A landscape with many peaks, sampled at points; each row gives a point and its height.
From any point a climber takes the steepest step (rise divided by distance) to one of its 3 nearest points. It stops when none of these is higher. Distance is the straight distance between rows; heights are no part of it.
z_369: [-12  12  21 -18  -7   2  -9   3  17  21 -19   0  35  -4  -2 -12 -13   1
  -6  29 -14  -9  20  -1 -12 -22  24  30  -3  30  15 -10 -11  31 -18  19
  29  50  12   8  -9 -26  43 -14  -9 -17  -6 -14  38  -8  18 -21   9 -18
   9   3  26]  (h 642)
z_257: [-12 -19  -1 -13 -14  13 -47 -10 -13 -20 -12  11 -30  -1  10 -16  20 -23
  27 -38 -11 -38   2 -19   3  25  -1   5  24  51   0 -14 -27  -4 -24 -17
  23  23  -1 -21 -18 -13  15  12   7  14  22  27  21 -19 -29 -16 -14 -29
  -7 -18  -8]  (h 832)
z_191: [ -8   4  16  -1  15  38  10  -9  13  38  -8 -25 -42  -7  21 -12 -13   3
  23  13 -10 -15   4  39  -2 -14   7  18   9   1  15   5 -10   6   2  35
  29  23  21   4 -44 -18   8   6 -35  15 -30  18   9  31  33  10  -7  40
  12 -28 -18]  (h 774)
z_150: [  7   8  -9   9   3   1  -5   0 -12 -14  21  -3   4   1   0  12  -6  -8
  -5  -4   5  25  -8  -1  -7  -2   3   4  -5 -29 -10   6   6 -19  12 -16
  -9 -22   4   2 -14   8 -16  -8  -9   4  -2  13 -16  14  12   7   8  10
  -3   6  -6]  (h 795)
z_378: [ -2   6  17 -18  -4   5  14  14   9  13  -3  -4  31   8   9   1  -5   1
 -12  25  -6   3   5  -7  -7 -12  13   9  -4   4   1   5  13  14 -21  11
  18   6   1  15  20   0  15  -7  -6 -11 -10  -5  14  -2  22   8  22   1
  -1  22   1]  (h 719)
z_12: [ -3  -9   5 -22 -31  -8 -16  11  11  -1 -25  21  14  -4   3  -7   1   5
 -12   1 -11 -36   3 -35   9 -19  -2  11   0  41   9 -14 -17  34  -6  13
  -2  55 -14  -4  25 -27  23   2  42 -15  23 -16  30 -12 -10 -20 -15 -42
  -7  -9  26]  (h 189)
z_573: [-17 -13   0  -3   1  14 -34 -11  -3 -10   1  -4  -7  -7  10 -12  13 -24
  23 -24 -20  -1   3 -18   2  29   1   3  11   6 -11 -27 -22 -16 -14 -21
   6   7   2 -11 -26  -7  10  16   0  10  18  26  -3 -19  -6   2  -1  -6
  11 -13  -4]  (h 673)
z_483: [ -6   5 -13   4 -18 -26   9   2 -15 -33  -7  22 -13  15 -16   6   4   2
 -23   1  35 -20 -12   8  29  15 -16 -33 -17   8   9 -18  -9 -35  23 -13
 -37 -14 -21 -19  31  32 -22  12  14   6  30   2 -27 -11 -41 -11  -9 -40
 -35   4 -45]  (h 23)
z_977: [  5 -30   1  -1 -28 -26 -24   6 -10  -1 -18   9   7 -15   3  17  14  16
 -14 -17  13 -27  13 -39  33  -5 -15 -11  10  34  12  -4  -8  19  -3   3
 -22  12  -8  -6  41  -3   7  -6  48 -11  33  -3  -3 -10 -19  -4 -23 -44
  -9  13  15]  (h 248)
z_912: [ 30   8  18   0  -3  -1  54   8  15  15   7  -6  23  11  -5  11  15   2
 -24  34  -4  38  -8  13 -29  -8 -10  -2 -19 -10   5  35  40   2 -16  11
  12 -21 -11  16  36  17  -6 -21   2 -15 -30 -28  12   6  20  23   5  34
 -11  14  18]  (h 754)
z_211: [-17  -9 -21  -1 -10   2 -38 -22 -13 -21   8   4 -21  -3  -6  -9  15 -22
  27 -31  -5   0   5 -14   0  31 -11   2  10  10 -18 -17 -31 -43  -2 -23
 -14  -6   3  -8 -27   9  -8  25  12  20  28   9  -8 -14 -17   1   3 -14
   3  -5 -20]  (h 661)
z_319: [ -2  18   8  -2   6  -1   2   3  -6  -9   9   9  12   1   4  10  -8 -12
  -9   8 -11  -2  -2   6   8   4   4   1  -4  -8  -1   9  13  -6  -8 -15
   5 -15  -6  -1   6  10   4   4 -12   0  -5  16  -8  10  11   9  16  -2
 -12  14 -11]  (h 679)
z_993: [ 31  -5  -2   7   8 -33  34  16  -6   0  -4  22  22   9  -4  10   5  15
 -29  18  16   0 -10 -22   0  -9 -26 -16  10 -10   0  13  18   4  -8  31
 -35 -32  -7   1  48  30 -35 -17  32 -10 -17 -28 -19 -14  -8  -1  -7 -23
 -16  31   3]  (h 321)
z_224: [  7 -26 -13   8 -10 -36  -6   7  -9   0 -13  18  16   6   8  22   6  19
 -23  -5  23 -15  10 -31  29  -9 -27 -27  16  12   5  -3   8   3  -1  21
 -42 -23 -11  -6  24  25 -18  -7  42   0  14 -20 -22  -8 -14  10 -12 -33
  -5  20  10]  (h 307)
z_808: [-10  15  -9  19   1  11  22  -1  -3   0  20 -16 -41  -5  -4   3 -19  -3
  11   2   4  25  -5  15  -1 -16  11   0 -18 -18   1  29  -8  -5  33 -11
   8 -18   0  -2 -16  -1 -23   6 -17   7 -20  16  -3  39   8  19   8  60
 -11  -3 -11]  (h 601)
z_185: [-12   4   7 -16 -13  17 -35  -2   3   1 -10  17   1  -6  13 -20   6 -11
  16 -13 -18 -14  19  -2   8  21  20  24  17  22  -3 -22 -31  20 -28 -10
  19  47   2 -11 -16 -30  36  10  -5   1  14   5  29 -29 -11 -33  -6 -18
  14 -15  18]  (h 807)
z_147: [ -6  -2  29 -17   2  23  22  -4  22  32 -24 -35 -17   3   9 -11 -25  14
  20  31  -6 -13  19  42   1 -19  12  15  10  16  25   6   5  22  -4  36
  35  26  16  21 -24 -23  21 -11 -41  -3 -34  11  24  18  32  12   9  20
  12 -12  -5]  (h 745)
z_821: [  6 -27 -20  -4   8  22 -57 -11 -14   1   7   4 -16  -2  -9 -18  12   1
  15 -45 -22  10   7 -19 -18  23  14   9  15  -1 -28 -35   5   1 -16  -4
  -7  15  23 -18 -39 -10  16  13  17  17  28   9 -11 -33 -24 -20 -18  -4
  40 -32  25]  (h 855)
z_294: [ 10 -11  -7 -14 -12 -10 -34 -13   5  11   4  31   6   1   7 -19   3  16
  13 -16 -17 -21  14 -28  -4 -12  -1  45  15  23   2 -19 -12  41  -8  16
 -11  63  -9 -21  -8 -39  24 -18  16   3  27 -38  34 -27  -7 -35 -25 -40
  34 -15  60]  (h 663)
z_409: [ 39   5 -10  20  10 -28  35   2  -2 -11  28  13  13  16 -28  26   8   6
 -15  15  21  42 -20  25 -26 -11  -7 -22 -10 -34  -9  36  37 -11  23 -20
 -21 -40  -2   9  21  24 -31 -35   4 -14 -19 -25 -19  14 -14   7   0  12
  -9  10   6]  (h 885)
z_156: [ -5   2 -20  20   9  44  33 -10  -7  20  11 -28 -58  -6   4  -6 -24 -14
  32  -1  -7  26  -8  18   3 -19   3  11 -13 -21   2  28 -19  -9  28  -1
  14  -6  11   0 -13  -9 -15   3  -7  15 -21   5  20  40   4   3  -2  85
  -6 -27 -18]  (h 640)
z_944: [-12  -1  18 -11   3  32  11  -5   9  18  -9 -30  -9  -5  13  -5 -15  10
  17   5 -18  -3  15  16  -7 -11  23  19   1  -4   2  -2   4  18  -2  19
  34   7   9   5 -20 -14  20  -3 -39   3 -13  11  11  12  30   5   4  29
  12  -8  -4]  (h 787)
z_986: [-33  16  10   7   5  23  -8 -13   4  12   1 -16 -38 -14  11  -9 -10  -7
   1  14 -11 -20 -10  29   8  -1   8 -11   7   7  16   9 -18 -14  11  21
  29  23   2   1 -23 -12  -3  22 -34  -2 -19  33  -7  33  17  24  21  24
 -14 -18 -38]  (h 518)
z_245: [ 29   3   0  15  -1  -7  22   2  -7  -1  25  -8  15   0  -4  22   0  -2
 -14   4   3  34 -10  10 -25 -17   1  -3 -12 -30 -12  27  32  -5  11 -11
 -11 -40   1   9  10  19 -10 -29   4  -6 -23 -13   3   9  13  20   1  21
  -8   8  15]  (h 816)
z_74: [ 15  17  -7   5   7 -24  46   9  -1 -18  13   8  -4  16 -38  12   2   7
 -12  18  16  35 -25  28  -5  -3   6 -34 -30 -24  18  34  18 -14  26 -28
   0 -19 -17   3   9  10 -32 -10 -21  -8 -20  -2 -17  25  -5   6  10  27
 -23  10 -11]  (h 532)
z_849: [-14  35  18   9  20 -12  27   5  11 -16  -1   3 -27  -5 -26  -6 -14   6
 -10  31  11  -6 -22  38  10   5  10 -42 -26   3  25  29   0 -12  10  -6
  19   1 -10  -1   1  -1 -28  15 -32 -15 -24  24 -13  35   8  12  31  12
 -34  -5 -37]  (h 329)
z_490: [ -2 -27 -20   7  -6 -11 -32  -1  -1  16   9  19   9  -5   1  -5   5  22
   4 -26  -8 -16  13 -49   2 -12  -7  17  31  23   2 -21  -7  43 -16  18
 -24  33 -11  -7   1 -29  12 -17  38  -5  16 -41  19 -25 -16 -15 -26 -32
  26 -15  60]  (h 587)
z_866: [ -7  24 -14   5   8 -32  16  11 -14 -33  20  16  -5  11 -22  -2   0 -14
 -10   9  14   3 -12  17  16  13   8 -30 -25 -11  -3  15 -16 -33  16 -39
 -19 -11 -15   1   1  23 -36   8  -7  -3  -4  11 -24   9 -23  -3  17  -3
 -35  -5 -37]  (h 506)
z_958: [-29   3   9 -10   7  13 -30  -4   0  -3  -8  -5 -16 -19  22 -14  10 -27
  17 -11 -23 -20   8   5   8  29  11  -4  22  32  -2 -10 -27  -7 -27  -2
  31  29  -3  -7 -23 -21  19  24 -19 -10  11  24   4 -12  -4  -7  -4  -7
   1 -23 -19]  (h 595)
z_623: [-11 -11 -13  -1  11  24 -26 -10  -1 -14  12 -25 -30 -18   5  -9  -5 -18
  24 -21 -28   9   8 -10  -5  23  15  13  -7 -12 -18 -20 -19 -23   1  -1
   8   9   9  -4 -40  -1   2  18  -5  10  14  13 -17  -7   4   4   3  25
  15 -18  -4]  (h 643)
z_578: [ -1 -29 -12   5   0 -13 -29   4  -7  14  -6  15  23  -8  16  15   8   8
   0 -22   4 -21   5 -37   9  -9 -15  10  25   9  -1 -21   2  25 -15   7
 -23   5  -2  -5   5 -15   2 -18  37   3   8 -14  15 -23  -8  -3 -13 -28
  22  11  28]  (h 727)
z_897: [ 10 -15 -11  -6  18  18 -38  -7   2   9   1  -9  14  -1   8  -9   4   7
  13 -30 -20  13   6 -19 -12   7  17  19   8 -17 -23 -28   0  14  -8  -6
  -2   5  27  -7 -32 -11  15  -4  -2   7   9   6   2 -33   6 -13 -10   7
  39 -11  38]  (h 834)
z_355: [ 18 -17  -8  -7  16   5 -21  -7   9  28  16   4  30   1   7 -11  -2  26
   9 -17 -14  18   7 -28 -23 -17  12  40  18  -9 -27 -15   1  25  -7  11
  -7   8  15   1 -18 -20  23 -30   5  -7  -5 -32  21 -32   3 -30 -18   4
  44 -15  51]  (h 780)
z_269: [  3  15 -17  14   5 -29  37  16 -10 -22  29   0  -4  15 -34   7   5   5
  -6   3  25  34 -16  25   2 -13  12 -35 -26 -24  11  29   9 -21  36 -48
  -6 -13  -7   7  -2  19 -29  -6 -13 -14 -25   4 -23  17 -24   8  16  31
 -24  10 -22]  (h 551)
z_810: [  1 -13 -23  26 -14 -44 -10  -3 -14  -7  -4   9  10   3  -8  24  10  24
 -23 -14  42  -7  10  -9  23   0 -33 -36   2   9   5   0  -2  -8  18  13
 -54 -25 -13  -6  21  40  -9  10  32   2  34 -22 -37   3 -27   2 -32 -54
 -11   8  -8]  (h 322)
z_670: [ -8  -9 -27  14 -13  -7 -41 -21 -15 -12   7  10 -13  10  -6  -3  17  -8
  19 -39  27  -6   0  -4   5  16 -27   1   8   5 -16 -20 -16 -35  20 -24
 -29 -21  -1 -12 -13  21 -12  26  14  26  38   2 -16 -12 -29  -3  -4 -31
  11  -1 -12]  (h 657)
z_538: [  4 -27 -25  10   8   3 -47 -11  -4   4   4  12   7 -10   1   0  17   8
  12 -44   1  -6  11 -30  -7   6 -15   6  24  -1  -7 -30   6  20  -3  -5
 -29   0  12 -10 -12  -8   3  -2  33  14  25 -11   2 -33  -8  -4 -23 -18
  48  -9  33]  (h 841)
z_531: [ -2 -26  -8 -16  -7  18 -53 -12 -15  -5  -6  10 -13  -6   4 -22  19 -10
  23 -40 -16 -10  10  -7  -3  32  12   7  22  22  -9 -28 -12  18 -22 -13
  -2  27   9 -25 -20 -22  16   5  14  16  31   5  14 -40 -27 -21 -20 -12
  22 -20  24]  (h 847)
z_467: [  6  -6   9 -23  -3  28  46  -9  26  33  -7 -40   2  13  15 -15  -5  18
  18   8  -5   4  18  20 -23 -32  23  51   1  -6  -8   5  23  37  14  34
  22   0   9  27 -13 -24  45 -18 -29   2 -16 -35  25   4  38   0  -9  56
  38 -14  40]  (h 802)
z_991: [-22  10  23  -9   2   4  -9  -1   1  -2 -14   8   2  -5   5  -3  -7 -20
 -12  13 -14 -14   4   7  16  15   6 -10   3  15   4   0  -6  -8 -14  -6
  24  11  -8   9   4  -4   4  14 -14  -9  -3  28   2  13   8   3  13 -10
  -8   3 -26]  (h 534)
z_906: [ -2  -8   5 -14   9  21   2  -5  10  16  -5 -25   3 -10  16  -9  -4   5
  19 -13 -18   4  16  -6 -18   0  33  23   4 -16 -13 -20   1  15  -6  12
  29  21  12  -1 -29 -21  24   1 -27   1  -8   3   0 -10  20  -9  -9  24
  28 -13  27]  (h 740)
z_263: [ -2   8 -21  13  -1  -2 -33 -10 -11 -15  15  -3 -11 -10 -10  -1   1 -18
  11 -24   1   9   3  -6   2  17 -11  12   2 -15 -28 -16 -16 -38  15 -21
 -18 -21  13   3 -25  11 -12  16   2  15  13   6 -21  -2 -10   7  11 -10
  14  -3  -8]  (h 653)
z_540: [ 14  -5  11   1 -10 -34  24  13  -3 -13 -24  14   9   2 -12  13  19  23
 -33  17  22 -28 -12 -20  33  13 -29 -26  -4   5  14   2   4  -6   5  20
 -30  -3 -13  -3  54  19 -30   1  36 -18  14 -10 -29 -18 -14 -19 -20 -34
 -36  23 -21]  (h 229)
z_836: [ -6   9  -4  -1  -7 -11  -9  -5 -11 -20   5  17  -4   9  -5   4  -2 -20
  -9   5   0  -8   0   3  21  17  -6  -3  -2  -6 -10  -3  -4 -30   7 -28
 -20 -20  -4 -11   1  17 -16  14   2   3   6  20  -5   4 -13   5  10 -15
 -17   7 -26]  (h 699)
z_351: [ -8 -16  -7  -6   7  28 -45 -10  -9 -10  11  -8 -34 -20   7 -20  20 -23
  38 -31 -37  -3   8 -14  -7  35  17   5   9  26 -24 -18 -29 -24 -13  -2
  18  23   5 -23 -50  -8  19  23  -1  10  24  19  -7 -24  -9 -14  -2   7
  10 -33  -7]  (h 654)
z_974: [ 11  -5  -6   3  -4  36  31   1   3   9   5 -40 -30   0  14  -3 -19   1
   8  -8 -13  22  -3  19 -17 -22  13  22  -7 -29  -5  12  13  18  17  16
  10 -13  -3   5 -16  -8  10 -11 -24  11 -17   2  14  18  29  14 -10  54
  11 -10  13]  (h 826)
z_439: [ -3  15 -14  21   5   1  33   0 -15  -8  27 -16 -29   9 -16   8  -8   3
  18  -2  20  33  -2  18   2 -18  14 -14 -20 -29   4  30   6 -14  51 -33
  -5 -27  -6   7 -15   0 -30   3  -8  -5 -25   5 -10  30 -10   7   6  53
 -13  -2  -4]  (h 579)
z_475: [ 12  22   9   6   6 -28  30  19   8 -20 -16  25   2  11 -15   7   7   4
 -30  23  21 -19 -26  10  12  17 -12 -27 -20  -2   5   2   1 -16  -3  -4
 -22  -6  -7 -10  47  17 -26   2   7  -5  14   5 -23  -6 -21 -24   2 -26
 -39  22 -33]  (h 86)
z_672: [-25  10  26  -1   3  15  -5   0   5   9  -9 -14  -4  -9  16  -1 -12 -11
   3  18 -17 -11   9  10   0  10   7  -2   9  13   9  -3  -4  14 -13   7
  41  12   2   9 -12 -14  17  12 -27  -7 -14  29  -4  11  26  10  10   6
  -1  -8 -15]  (h 664)
z_649: [ 13  -4   5  -6  -7 -13   5  11  -2   8   0  15  26   5   8  14  10   5
 -18  12   8  -3  -8 -12  -1  -8 -10  -5  11 -10  -4   7  13   5 -12   2
 -15 -17   1   1  28  19  -5  -7  22   0  -7 -11   2 -10   5  -2  12  -9
  -8  27   0]  (h 451)
z_639: [-21  32  22   7  14  -1   4  -2  -3 -16   3   4 -14  -6  -4  -5 -11 -12
  -7  20  -4 -22  -9  21  22  13   8 -24 -10   6  10  16  -8 -21   0  -6
  23   3 -14   0  -2   4 -14  18 -26  -3  -6  26 -14  23   7  17  27  -9
 -22  -8 -37]  (h 403)
z_853: [-13   0   1   8  11  44  22   2  14  27  -4 -36 -49  -8  19  -9 -26  -3
  29  -2 -16   4  -5  25  -9  -6   8  16  -4 -11   6   8 -15   4  14  23
  24   8  17   6 -29  -8   9   3 -30  24 -19  20   6  38  26  10  -4  58
   4 -29 -20]  (h 765)
z_551: [-10  -7   5  -7  -8   2 -35 -12  -9 -17 -14   6 -19  -6   8 -10   9 -30
  19 -13 -10 -31  -7 -11  15  29  -7  -9  13  33  -8  -2 -30 -29 -14 -24
  15   9  -9 -13 -13  -4  11  19  -5  13  17  29   6  -6 -19 -11   1 -26
 -11 -14 -30]  (h 789)
z_886: [ 18  22  33 -11   0   0  34  10  25  15 -15  -4  27   8 -16   6   4   3
 -29  47   1  11  -8  11  -8 -10  -7  -6 -21  17  17   7  19   3 -23  27
  19  10   1  18  52  -3   5  -5   9 -24 -18 -19   5   2  19  12  28  -5
 -13  28 -12]  (h 495)
z_949: [ 11  14  -9  12   4 -27  23  10 -10 -22  19  23   7  16 -27  13   0   5
 -19  11  14  11 -20  17   1  -6  -5 -22 -15 -28   6  18  14 -21  16 -23
 -28 -23  -1   0  16  27 -28 -19   4  -1  -2  -2 -24   8 -15   3  13  -9
 -21  13 -18]  (h 496)
z_975: [  9  -9   0 -13   1  -4  -3   9   7  16   4   4  40   8  17  13   5   6
 -13   3  -5  -1  -1 -20 -19 -14 -12   9  11  -4  -9  -4  10  18 -15  10
 -12 -12   3   6  17   9   9 -21  16  -8 -14 -20  22 -17  18   5   5  -2
   8  17  23]  (h 384)
z_907: [-18  23  -4  15  10  -6   9  -1  -9 -11  16   0 -16  -4  -3   1 -11  -7
   4  11  -1   8  -8   8  18   4  11 -13 -11 -10   5  26 -18 -25  21 -20
  11  -8 -13  -3 -13   3 -25  17 -21  -3 -15  22 -13  27   6  17  20  23
 -27  -8 -26]  (h 502)
z_435: [-19   5  -1  -4   0   6 -22  -5  -7 -14  -3   6  -1  -3   8  -1  -1 -28
   6  -8 -10  -8  -2  -8  19  17  -5  -2  10   7   0 -11 -10 -21  -8 -16
   4 -10  -9  -4 -15   7   5  16  -3   8   9  29   2  -8  -4   1   6 -23
  -7   5 -24]  (h 722)
z_711: [ -7   5  10 -11  -5 -10   1   8  -5 -11 -25  24  -4   8  -3   4  -1  -5
 -16  13   4 -30  -1 -10  21  18 -13 -22  -2  12   2   0  -4 -11  -6 -12
  -7   0  -8  -9  38  16  -4   9  10   0  21  20  -4  -6 -21 -16   3 -27
 -29  15 -33]  (h 195)
z_433: [  5   6  22 -12 -13  15  38   9  14  21   0 -22  25   9  13   2   2  10
 -11  28 -12  18  13   9 -23 -22   4  12 -15   4  10  10  29  14  -6  22
  21  -5  -2  18  14   4  24 -13 -17  -8 -27 -18  24   9  33  20   8  28
  -1  14  12]  (h 775)
z_383: [ -7  -4  16 -18  -9   2  -5   9   2   7 -32  14  22   0  -2   4   2  -1
 -23  17  -2 -24   1 -16  12 -10  -1  -1   0  20   3 -13  -2  17 -16   7
   2  17   1  -1  38  -5  16   0  22 -10   9  -3  16 -11  -2 -10   7 -32
 -12  21 -13]  (h 371)
z_662: [-10  -4  10 -15   5  29 -14  -7   2   3  -2 -18   8 -16  16 -13  -1  -5
  21  -7 -23  -5  17  -2  -6  16  28  16  14  -3 -10 -15 -16  16 -12   6
  31  29  14   6 -30 -21  27   9 -19   0   6  18   2  -9  11  -7   0  12
  15 -17  10]  (h 697)
z_806: [ -8 -24 -14   8 -16 -20 -30  -7 -14 -20 -10   8   6   5   4  13  15   3
  -2 -19  23 -26   3 -26  27   7 -26 -13  14  17   3 -10   5 -13  14  -4
 -33 -15  -3  -8  16  18   2   6  23   3  35   7 -16  -7 -27   2 -23 -42
  -2  13   3]  (h 288)
z_695: [ -4 -14 -27  24 -16 -29 -30 -19 -19  -6   7  16   0   4  -4  19  14  16
  -2 -34  44  -4   4 -17  11   0 -31 -17   3  -3  -1  -5 -10 -14  13 -11
 -51 -34 -13  -8   8  32  -7   9  23  11  43 -14 -33   2 -27   7 -21 -47
  11   8  -3]  (h 298)
z_840: [ -2   7 -34  21  -3 -17 -27  -6 -12 -15  16  19   5   5 -15   1   4 -12
   2 -25  29   7   5   8   4  12 -22  -7 -11 -27 -18 -12 -10 -34  28 -28
 -36 -33   7  -9  -5  20 -26  13   8  15  14  -2 -21   4 -27   6   5 -12
   6   4  -2]  (h 648)
z_353: [-12  21 -16  12   7 -21  18   6 -13 -21  30   4 -14   9 -24   2  -2  -3
   4   5  25  25 -13  12  10  -2  18 -25 -22 -23   7  28  -4 -22  31 -39
  -6 -14 -13   3 -12   9 -33   1 -14 -12 -20   5 -19  17 -18   4  19  26
 -27  -2 -22]  (h 552)
z_137: [  2   2  32 -23  -6   9  18  -4  18  20 -23 -25   8  -2   2  -8 -19   9
  -1  50 -14 -10  23  25   4 -24  17   3  -6  24  28   1  10  27 -13  36
  44  37   5  25  -9 -19  24 -14 -28 -20 -30   0  32  17  27   7  24   9
   2   7  -4]  (h 709)
z_599: [ -6 -10  -3 -24 -10   3 -34  -4   5  13 -10  20  22  -1   6 -13   9   2
   9 -14 -13 -13  14 -19   4   4  12  31  11   8  -8 -26 -17  34 -16  -1
   4  35   4  -5 -10 -28  20  -4  10  -6   9 -17  35 -25  -9 -22  -5 -20
  25  -3  31]  (h 752)
z_673: [  2  -4  -8   0  16  56  43  -1  13  30  -1 -35 -61   1  18 -10 -31 -14
  39  -4 -15  25  -7  30  -7 -22  14  25 -12 -27 -13   8  -7   0  14  23
  17   2  24  -1 -21  -7  17  -4 -26  25  -2   0  16  40  21 -11 -14  68
  15 -51  -6]  (h 698)
z_216: [ -7  11   8 -21 -15   3 -18   1  15  16 -20  19  25   1   7 -20 -10  -2
   3  16 -20 -17   9  -7  -9  -7  14  33   8  18  -1 -16 -23  30 -14  14
  21  60   4  -4 -16 -42  42 -11  -5 -11   8 -15  35 -21   4 -33   0 -28
  20 -10  41]  (h 721)
z_182: [ 15 -26 -17  -3  11  15 -56 -17  -9  20  13  15  -6 -11  -9 -19  10  23
  13 -38 -13   2  18 -28 -10  10   8  16  15  -2 -23 -37  11  27 -17   7
 -12  19  24 -13 -32 -23  12  -2  14  14  20 -19   7 -38 -21 -26 -30  -6
  54 -24  47]  (h 876)
z_29: [ 10  -9   4  -8  -2   6   8   6  14  26   7 -19  42  -1  22   3  -3  16
  -2   2 -11  20   2 -10 -34 -24   8  25   5 -12  -8  -1  11  20 -10   4
   4  -7  13   9  -1 -10  20 -29  -2 -19 -28 -20  27 -11  20  12  -3  16
  21   3  30]  (h 362)
z_172: [  3   2 -15  18   3 -30  -5  -2 -11 -13  12  24   9   3 -12  12   3   3
 -19  -9  32  -3  -7  -4   8  -8 -25 -21 -10 -22   1   0  10 -22  22 -10
 -46 -29   3  -5  13  37 -24  -2  20   6  12  -7 -23   7 -20  -1   1 -27
  -5  13  -4]  (h 594)
z_847: [-17   3 -11  12   7  23  -4  -9   1  -9  21 -24 -36 -15   6  -4 -17 -14
  19 -11 -13  10  -1  -1  -4   2  14  10  -5 -28  -4   0 -21 -19  16   0
  16  -1   4  -2 -35  -3 -11  16 -23   7 -13  21  -8  20  18  17   9  34
   4 -14 -10]  (h 586)
z_242: [ 12   3  15 -19  -9 -10  17  12  11  13 -18  15  33   5   3   3   7  12
 -23  30  -5  -2  -4 -21  -6 -14  -6   0  -5  10   6   2   8  19 -33  18
  -1   2   0   5  47   5   5 -11  25 -21 -17 -18  18 -10   9   4  20 -10
 -16  23  -5]  (h 588)
z_982: [ -6  14  26   5  -3  13  25  13   1   8  -2 -23  -4  -3   5   2 -16   3
 -10  23  -5   5   6  31  -7  -7   6  -4  -6   1  14  23  24  12   0  15
  32   2  -4  12  -1  -3  -4   8 -30   0 -23  13   6  22  27  24  12  26
  -8  11 -12]  (h 743)
z_770: [ 12 -19 -18  26 -13 -46  -1  10  -9   6  -2   5  25  -1  -6  17  -2  30
   0  -8  27   9  19 -34  13 -11 -33 -24  24  16  -4   0   8  22 -11  35
 -37 -36 -16   9  28  34 -13   0  56 -13   1 -42 -39 -13 -15  10 -26 -45
   1  11  28]  (h 239)
z_463: [ 11   1  -3   3   1  14  12   5  -2   2  18 -24  10  -4  15  10  -6   1
  -5  -5  -5  18   1  11 -24  -6  12  20   0 -29  -7   8  25   4   4  -3
   9 -18   0   7  -5   3   4 -13 -14   3 -12  -6   4  12  25  15   0  26
   9   7  13]  (h 875)
z_564: [ -9  -7 -18   4  -8  -6 -31 -18 -18 -24  -5  15 -11  10  -4  -7  11 -22
  16 -24  14 -24   1  -7  17  20 -20  -9   8  23  -4  -5 -22 -39   9 -21
 -24 -20  -7 -12  -9  11  -5  22   5  18  30  12  -7  -9 -36   7  -2 -29
 -11   1 -27]  (h 655)
z_363: [ 36  12  14   4  12 -18  67  20  19   6   8   2  17   7 -19  10  13   4
 -32  36   2  32 -34  22 -30  -2 -19 -15 -22 -12  15  30  33  -6 -16  11
   4 -26 -14  19  58  14 -24 -21   6 -11 -34 -29   3   0  10   6  -5  17
 -19  22  21]  (h 734)
z_34: [ 31  22  29  -2  19 -22  72  21  31  -4 -14   5  32  13 -14  -7  19   9
 -30  51  24   8 -41  17 -21   0 -29 -17 -26   7  29  16  18  -7 -15  16
   6 -12 -16  29  79 -14 -32 -15  24 -20 -32 -22  -7   8   5  -2  -3  -4
 -28  25  -5]  (h 691)
z_692: [ 10 -18 -25  14   9   1 -44 -12  -8   2  -1   7   7  -8   2   6  14   3
   8 -47  17  -7  -4 -22  -6   8 -23   6  14  -7 -19 -22   8  -8   0 -14
 -25 -17  13  -8 -16  11   0   6  22  19  25  -8 -11 -19 -13   4 -10 -13
  35  -7  19]  (h 822)
z_527: [ 17   8   6  13  -1  12  37  -2   1  -6  10 -18 -19   5  -4  13  -5   5
  -9  14   6  38  -9  22 -15 -14   8  -9  -5 -31   3  33  30   0  30 -15
  14 -30  -9   8  -3   8 -13 -12 -20   7 -23 -12   3  28  12  20   1  52
 -12   4   2]  (h 779)
z_250: [ -6  -9 -12   1  -1  -5 -27  -8 -11 -10  -3  19   2   1   5   5   2 -12
   0 -17   5  -8  -2  -9  13   9 -15   8  18  -5  -4 -15   0 -15  -1 -19
 -21  -9   6  -2   0  13   4   8  11   8  18  11  -1 -11  -4   4 -11 -20
  12  12  -2]  (h 788)
z_818: [-14  -4  13 -18  -5  14 -15   5   3  14 -14 -12  19  -6  13  -1  -4  -7
   2   3 -16  -5  16  -1  -8  -2  18  14   2   7  -3 -15  -3  19 -19   6
  30  23   1  11 -12 -17  23   1 -10  -9  -4   0  19  -4  18  -9  12   0
   8   4   7]  (h 634)
z_56: [ 14 -14 -10  13  -4 -34  11   5  -3  -8  -5  17   9   8   1  14   6  15
 -29   7  26 -14  -5 -12  19   4 -28 -23   2  -5  10   0   7  -8   8  14
 -44 -20  -7  -8  30  33 -23  -2  28   2  20 -15 -31 -10 -19  -8 -10 -43
 -19  21  -9]  (h 432)
z_961: [ -5   9  25 -17 -13   7  11  -2  23  19 -16 -16  41   4  -2  -9 -11  10
  -1  35 -13   7  14   8 -16 -27  25  30  -2  28  11  -8  -2  36 -10  31
  32  30  14  15 -16 -29  39 -10 -21 -23 -14 -10  23   0  29  -6  15  -3
   6   2  23]  (h 665)
z_348: [  5  27  10   9   7 -12  35  11  -2 -22   8   2  -5   3 -20   9 -10   1
 -16  17   7  18 -12  16   4  -3   6 -23 -16 -11  15  33  13 -10  15 -11
   5 -10 -16  -2   9   7 -21   5 -18  -2  -8   4 -13  24   5  10  16  18
 -25  16 -19]  (h 509)
z_396: [  9  40  13   6  32 -27  55  24  18 -32  -5  11   0   6 -33  -1   1   2
 -17  28  19  11 -33  37   5  10   6 -41 -39  -3  22  19   5  -8   3 -20
   9  -5 -19   1  29   0 -31  -8 -21 -12  -4   7 -22  17  -6  -9  11  -3
 -40   5 -37]  (h 444)
z_68: [ 11  -5  -7  -1  15  16 -15  -2  -3  -2  17 -21   5 -13  15   7  -5  -3
   5 -20 -11  18   6  -7 -17  -1   9  24  -3 -28 -22 -15   8   1  -2   0
   1  -9  13   6 -20  -3   4  -2   1   5  -1   4  -7  -9  19   7  -5  18
  25  -3  24]  (h 817)
z_782: [ -1  24  25  -1  14 -13  28  15   0  -6  -7  11  14   2 -14   5  -8  -6
 -26  31  -3  -4 -11  15   0   6   2 -19 -18  -1  15  17  19  -3 -17   1
  11  -7  -2   1  33   6 -14   4 -10  -8 -13  15  -4  13   7   6  26 -11
 -18  22 -25]  (h 533)
z_491: [ -1  -6  14 -12  -2  43  37   0  19  32 -11 -38 -23  -1  16 -12 -25   8
  23  14  -8   5  10  37 -21 -22  -1  27   9  -7  -2  11   8  25   9  31
  28   4  16  10 -22 -17  16  -5 -36  18 -28   4  16  22  33   8  -4  48
  20 -20   0]  (h 831)
z_613: [-10 -28  -4  -2 -20  -1 -32  -6  -9 -17 -15  17  -2  -4  13  -1  16  -3
   7 -26   3 -27   6 -24  14  13  -9   3  20  26   5 -21  -6  14 -14 -11
   0  13  -5  -7   9  -9  15   4  23  11  31  14  19 -21 -25  -6 -19 -29
   1   5   9]  (h 793)

Call two points neighbours if one is among the 3 nearest of the other. Go from one point of each pair to the other, from neighbour to neighbour, staying as high as possible. Name the lowest point that can't be avoided.
z_182 and z_409 => z_245
z_491 and z_182 => z_68
z_182 and z_433 => z_912
z_463 and z_491 => z_974

Where does a climber stop that starts at each point below?
z_12 => z_182
z_369 => z_182
z_34 => z_409
z_396 => z_491
z_949 => z_211
z_348 => z_491
z_294 => z_182
z_977 => z_182
